Each row is a point on a landscape with many valleys, with its height.
From any point a ball takes the steepest step (drop divided by distance) to one of its 6 nearest points. It stops when none of these is lower. Distance is the straight distance between rows; heights are no part of it.
Q_192: [ 84 167 117  67  88 105 130 116 169 213  86 102 139 122 109 107 117  96
 154 111 136 131 168 141 144]  height 18.2
Q_73: [164  56 110 175 106 113 100 149 121  71 134 160 125 138 150 169 163 145
 140 121 143 125  90 133 145]  height 22.4
Q_321: [143 165  93 126 107 127 102 164 109 151  99  94 156 120 120  33 105 129
 112 117  84 161  73 125 108]  height 22.5
Q_940: [ 72 115 181 157 104  44 150 102 164 132  87 146  84  91 117 152 180 104
  69 122 187 159 189 179 120]  height 8.9
Q_283: [135 136 123 145 186 155 145 151 106  91 145 160 106 118 122 150 116 137
 131 129 110 118 137 105 100]  height 28.7
Q_721: [ 68 161 135 132 108 111 169 108 199 199  87 110 101  95 112 152 128 100
 123 126 175 125 207 145 131]  height 11.7
Q_976: [129 107 130 150 117 134 126 147 109 105 104 149 125 122 140 160 141 142
 112 124 125 142 103 141 123]  height 15.6
Q_509: [117 170 110 101  70 106 110 143 149 202  84  83 161 130 119  54 123 108
 128 109 105 153 101 161 146]  height 20.6
Q_254: [143 140 135  57 114 115 116 106 106 197 166  84 169 188 137  94 127 130
 157 123 112 132  94 118 157]  height 74.5
Q_166: [173  69 118 170 182 129 120 153 104  33 147 179 102 129 120 154 144 148
 151 136 123 103 105 108 124]  height 15.8
Q_208: [169 164 149  84 162 138 119 106  70 143 195 115 144 168 151  98 118 137
 169 162 119 113 105  84 130]  height 83.7
Q_127: [155 110 140  81 139 128 150  94 128 185 180  96 140 189 160 130 139 152
 163 137 132 100 138 111 174]  height 67.7
Q_892: [162 168 114 108 133 130 104 146  88 147 150  94 167 150 130  35 101 128
 138 132  90 145  70 117 116]  height 47.3
Q_524: [ 77 128 156 138  84  78 135 125 129 115  76 150 100  79 122 151 146 121
  78 122 162 175 148 156 108]  height 8.0
Q_114: [ 68 144 113 123 154 121 134 132 148  99  91 158  82  25  68 166 115 130
  91 139 164 139 185 103  86]  height 5.0
Q_810: [124  78 144 164  84 102 137 118 133 123  88 141 117 132 159 163 183 129
 111 116 166 141 109 178 144]  height 13.4
Q_237: [117 118 134 166 146 113 151 123 153  85 117 155  95 104 104 189 151 140
  96 144 119 134 156 140 130]  height 8.8
Q_220: [160 114 120 101  95 137 115 129 104 176 145  86 188 196 156  89 120 138
 161 120 131 120  81 146 157]  height 59.9
Q_774: [ 99 155 126 131 132 139 154 133 156 161 118 123 119 110 132 155 111 123
 118 134 129 127 170 134 132]  height 18.5
Q_662: [121 148 132 115 123 150 137 145 126 161 119 120 141 136 143 129 104 125
 128 130 117 128 137 132 133]  height 34.5
Q_135: [146  91 123 167 163 146 141 107 184  81 159 145 118 145 117 195 157 131
 121 130 126 106 143 144 151]  height 10.8
Q_789: [103 150 133  63 124 105 155 102 165 213 130  98 123 145 128 135 131 119
 157 123 123 116 190 109 164]  height 45.1
Q_660: [120 178 110 113 119 139 101 156 122 136 110 113 143 106 107  68  91 122
 112 117  98 150 107 114  95]  height 34.1
Q_275: [135 108 124 148  56 141 117 132 112 164  84 106 170 149 157  96 143 119
 118 105 134 154  69 185 141]  height 5.2
Q_982: [159  55 126 159  98 121  82 161  59  57 105 162 136 138 124 123 135 144
 134 113 123 137  48 118 119]  height 23.2
Q_685: [102 112 150 159 143  74 136 129 124  58  98 160  70  63  84 167 137 146
  89 147 127 148 179 122 116]  height 7.2
Q_229: [149 114 115 136 111 155 116 151  95 132 126 119 172 159 154 113 119 133
 132 119 122 134  77 142 127]  height 38.2
Q_795: [116 179 130 101 196 139 149 103 141 134 200 136  95  92 128 131 110 119
 145 164 124  87 204  65 117]  height 60.3
Q_471: [126 131 118 151 158 146 159 126 161 117 145 135 110 131 131 177 131 135
 114 134 117 116 158 131 137]  height 12.5
Q_119: [108 174 110 116  82 132 106 153 145 164  92 104 155 105 111  67 106 112
 110 117 108 155 112 143 117]  height 18.6
Q_455: [ 99 135 124 125 111 121  97 150  85  88  82 143 102  66  77  94 105 127
  94 102 102 174  97 122  78]  height 11.3
Q_950: [127 193  83  82 124 103  87 159 136 167 124  90 149 101 101  21 107 123
 124 122  96 134  99 101 113]  height 51.1
Q_886: [ 76 120 141 133 135  75 131 125 127  73  83 164  65  25  70 156 127 134
  79 150 162 160 194 112 101]  height 6.5
Q_778: [159  87 116 171 165 134 134 134 139  64 148 162 114 134 124 175 149 146
 127 136 125 112 118 120 137]  height 12.8
Q_426: [142 135 147  84 164 123 157  76 154 179 192  99 109 164 141 150 143 142
 153 150 112  98 190  88 173]  height 58.2
Q_309: [143  46 123 170  69 104 106 141 131 102 117 142 124 149 169 161 179 133
 140 103 164 132  84 169 156]  height 24.0
Q_809: [ 76 150 125 141 117 119 145 134 152 124  98 145  97  63 101 170 126 129
  99 136 149 150 177 130 103]  height 6.9
Q_505: [123 148 128 133 110 146 121 147 112 142 104 127 144 123 132 124 108 124
 113 122 112 148 111 137 117]  height 25.9
Q_852: [133  80 158 164 138 131 141  73 213  62 138 154 113 140  93 221 165 125
 119 131 149 108 163 167 160]  height 12.9
Q_783: [149  75 111 159 130 150 139 123 169 126 158 122 131 176 161 163 153 145
 140 115 149  96 129 147 164]  height 21.4
Q_370: [143  88 122 144  76 150 120 142 112 156 113 114 170 168 165 123 138 133
 143 108 146 127  82 163 146]  height 32.3
Q_558: [167 115 122 119 137 150 111 137  87 139 183 108 171 190 167 106 115 147
 163 140 138 102  95 116 140]  height 65.0
Q_808: [139 128 125 141 166 156 139 146 108 113 143 145 131 137 141 145 120 139
 122 135 115 120 121 116 118]  height 34.4
Q_292: [120 168 136 100 171 128 147 109 148 168 180 122 106 115 135 139 112 125
 137 153 117  98 202  83 138]  height 54.5
Q_54: [150 139 114 136 143 162 106 154  71 107 123 120 147 132 116  73 100 129
 119 111  91 153  67 121  87]  height 40.2
Q_380: [135 119 136  96 146 124 175  82 178 183 156  92 120 175 147 148 143 139
 151 130 119  94 187 121 177]  height 40.4
Q_429: [ 74 172 115 110 118 130 144 129 174 172  98 124 116  80 109 147 105 111
 119 138 158 117 193 118 120]  height 13.0
Q_241: [169 120 115 137 153 164 104 154  60  95 148 121 160 164 137  72 109 134
 137 124 108 139  58 119  92]  height 49.6
Q_715: [113  88 153 147  53  83 118 116 101 120  71 140 146 125 156 124 162 119
  89 106 158 163  69 191 126]  height 14.8
Q_747: [108 155 140 105  84 127 140 130 145 193  84  96 143 138 134 113 123 105
 138 118 131 139 139 162 145]  height 20.7
Q_376: [151  92 124 156 162 140 125 150  87  71 124 168 113 123 123 154 136 143
 132 127 113 126  98 110 117]  height 19.8
Q_33: [139 121 114 146  71 140 107 147 105 134  88 109 170 133 139  77 134 126
 104 111 109 165  51 160 116]  height 21.8
Q_396: [126  84 142 143  98 107  91 136  59  69  79 151 122 102 110 111 123 139
 100 110 105 164  55 133 103]  height 12.1
Q_228: [ 75 172 127  93  88 116 135 118 182 207  73 112 131  97 106 118 113 101
 134 119 165 120 179 138 137]  height 6.7
Q_541: [ 89 122 163 170 113  95 171  90 196 143  91 121  82 115 116 177 175 110
  94 117 167 142 188 179 132]  height 10.0
Q_557: [122 160 110 132  72 125 107 149 130 166  85  95 157 123 132  57 122 115
 107 114 103 165  80 153 119]  height 9.2
Q_698: [110 103 157 136 110  90  99 140  66  63  74 161  89  76  90 120 107 141
  97 122 107 167 100 124 103]  height 9.0
Q_822: [164  70 114 148 105 149 108 155 121 138 169 111 155 192 185 128 135 145
 170 113 152 108  99 133 151]  height 44.0
Q_245: [138  91 141 146 143 164 163  67 223 113 156 109 119 177 135 190 149 127
 137 114 146  84 179 158 162]  height 12.3
Q_117: [112  94 157 171 119 103 162  88 193 113 106 130  97 136 121 184 184 120
 106 123 161 132 160 180 148]  height 11.2
Q_280: [146 115 141 139 186 164 161  76 192 115 194 121 116 167 134 171 133 132
 125 141 119  80 185 122 153]  height 17.0
Q_517: [107 117 146 146  70 117 128 126 112 136  73 131 137 120 146 136 150 122
  94 114 143 171  90 180 122]  height 11.9
Q_521: [ 94 112 157 142 106  63 127 131 110  74  77 163  85  65 100 148 139 137
  81 136 139 167 160 139 120]  height 7.4
Q_593: [172 114 132  83 125 125 108 106  88 173 208  96 156 205 160 115 140 156
 184 144 144  99  95 101 161]  height 74.9
Q_195: [ 90 155 124 143 140 134 164 117 186 155 126 121 101 103 125 168 123 119
 112 139 133 117 199 123 134]  height 12.6
Q_265: [155 118 124 139 164 160 118 158  70  87 137 149 140 148 131 115 112 136
 138 123 110 136  75 113  94]  height 37.7
Q_556: [141 154 124 108 118 149 118 152 107 152 124 107 169 140 136  90 100 127
 125 127 105 138 103 135 126]  height 43.2
Q_234: [134 129 124 141 152 149 122 152  87  98 121 156 124 113 120 130 114 134
 120 119 102 144 103 116  96]  height 25.7
Q_372: [154 166 129 107 170 153 123 142  71 111 166 125 141 145 133  76  90 126
 147 140 105 126  99  95  94]  height 67.9
Q_20: [175  84 105 149 161 157  92 169  61  60 181 148 139 180 158 116 130 134
 170 119 142 116  72 101 101]  height 38.1
Q_835: [191  46 110 174 137 122  83 180  79  34 155 171 113 151 137 141 144 135
 181 116 138 109  77 100 128]  height 25.3
Q_262: [158 190 149  77 170 142 117 109  67 129 192 117 131 140 133  73 104 120
 171 162 109 123  98  80 106]  height 90.0
Q_946: [ 94 174 114 118 122 141 128 148 141 149 108 130 125  84 113 135  96 122
 117 132 131 134 161 119 108]  height 16.2
Q_581: [182 155 145  99 158 148 117 106  51 110 207 113 139 171 151  72 123 130
 191 171 133 111  68  82 114]  height 66.0
Q_941: [130 162 140  80 147 130 136 115 124 190 163 109 143 148 142 123 112 128
 149 140 113 120 146 105 155]  height 74.3
Q_678: [127 142 126 133  50 117 127 130 134 189  69  90 164 141 143  64 135 105
 114 105 116 162  77 183 140]  height 18.4
Q_779: [ 72 187 103  59 130 129 114 124 166 181 106 125 143  70  92 110  96 107
 131 145 148 103 180 100 128]  height 25.2
Q_562: [128 133 124 140  87 148 114 145 107 142  96 121 164 131 136 103 118 124
 112 113 110 159  85 152 117]  height 21.7
Q_259: [143 178 150 110 207 150 152 110 109 125 205 136 101 125 150 118 118 125
 155 166 112  96 169  75 112]  height 7.3
Q_470: [142 121 116 143 106 147 105 153  86 105 100 126 152 127 121  90 118 131
 106 107  97 162  60 139  98]  height 30.9
Q_756: [ 87 150 115 123 121 132 105 147 114  99  83 147 102  54  78 124 106 127
 100 112 130 163 136 113  77]  height 8.6
Q_444: [ 97 150 131 121 140 123 186  92 205 180 129 100  98 136 123 162 125 116
 131 133 130 103 216 126 159]  height 19.9
Q_816: [178  77 138 174 189 129 133 112 152  15 154 180  95 124  86 181 141 138
 135 145 115  96 138 111 137]  height 12.2
Q_865: [159  95 110 150 161 159 128 153 107  96 153 149 138 156 150 153 137 145
 136 129 132 114 104 119 124]  height 25.8
Q_160: [119 182 121  92 155 147 113 140 110 135 148 132 132 100 112  91  83 115
 139 133 110 123 147  90  97]  height 84.6
Q_75: [128 155 131 144 219 157 166 105 157  86 197 153  93 111 122 160 121 118
 123 148 100  91 195  88 108]  height 28.9
Q_34: [166  91 119 117 115 138 134 126 128 163 171  99 153 199 180 130 138 154
 177 123 153  89 125 127 171]  height 50.3
Q_288: [ 99 107 159 136  79  72 120 127  91  86  65 148 116  96 127 132 142 131
  84 119 136 176 102 156 112]  height 8.7
Q_630: [116 168 124 128 194 150 153 134 125 117 169 148  99  95 126 140 102 125
 129 139 113 106 180  89  99]  height 46.7
Q_565: [104 180 118  80 115 125 119 137 138 181 126 105 155 118 111  97  97 109
 133 130 111 125 145 119 137]  height 51.5
Q_911: [119 120 134 161 153 144 171  95 195 125 140 122 102 146 131 186 146 126
 111 132 126 105 176 150 152]  height 5.9
Q_972: [152 135 139  92 152 135 136 111 111 168 182 113 141 168 159 124 118 139
 151 150 125 101 138 103 162]  height 83.4
Q_465: [137 186 123  93 135 140 105 143 106 152 142 109 152 123 119  70  93 118
 135 132  96 131 122 102 110]  height 64.2
Q_37: [144 146 124  99  97 128 112 143 113 181 125  88 177 159 135  74 110 123
 138 117  99 141  87 145 148]  height 45.6
Q_975: [ 66 168 112  55 115 105 146  98 200 222  88 108 116 105 101 128 127  98
 150 126 169 105 217 109 149]  height 15.4
Q_335: [156  50 116 180 104 111 116 123 167  73 142 152 119 145 143 180 173 135
 138 119 156 113 113 153 160]  height 16.9
Q_480: [152  55 132 175 107 117 130  85 210  77 145 139 123 153 125 196 176 122
 136 107 167 110 137 173 168]  height 13.8
Q_3: [157  69 115 161 122 140 101 161  89  85 128 161 143 145 141 143 147 146
 139 115 131 126  73 125 124]  height 26.4
Q_121: [ 95 174 108 115 167 141 146 126 157 145 143 138 107  76 118 144  95 120
 121 145 137 106 200  87 108]  height 26.8
Q_353: [130 152 123  68  89 105 121 118 131 207 114  80 170 166 126  77 124 111
 151 109 106 145 108 152 163]  height 44.1
Q_434: [103  92 167 151  71  73 132 108 119 131  64 147 114 119 156 144 172 115
  89 109 173 159 110 195 127]  height 10.1
Q_99: [118 107 135 166 130 126 155 121 162 125 108 140 106 130 138 185 155 138
 108 128 141 129 141 161 144]  height 10.3
Q_602: [180 128 124 125 148 155  98 132  57 106 200 108 166 190 164  79 113 137
 185 151 148 103  67 104 115]  height 54.6
Q_669: [ 90 188  99  58 170 145 104 126 143 137 124 135 137  56  88  75  87 112
 133 141 133  96 165  69  86]  height 58.7
Q_295: [124 133 123 160 189 138 156 120 161  72 154 161  91 108  98 188 136 129
 110 145 103 109 170 112 114]  height 12.4
Q_130: [149  86 143 173 147 102 134 128 130  51 114 169  95 102 104 173 149 155
 111 146 120 125 132 126 138]  height 9.1

Call two points neighbours if one is among the 6 nearest of the other. Go from one point of each pair to the other, from neighbour to neighbour, staying as low as possible. Name the highest point that can't be avoided.
Q_114 and Q_275 => Q_517
Q_911 and Q_114 => Q_541
Q_228 and Q_259 => Q_75
Q_228 and Q_911 => Q_721

Where does a ball stop that starts at each point below?
Q_972 => Q_911
Q_581 => Q_114
Q_593 => Q_911
Q_372 => Q_114
Q_982 => Q_114
Q_558 => Q_911
Q_309 => Q_114
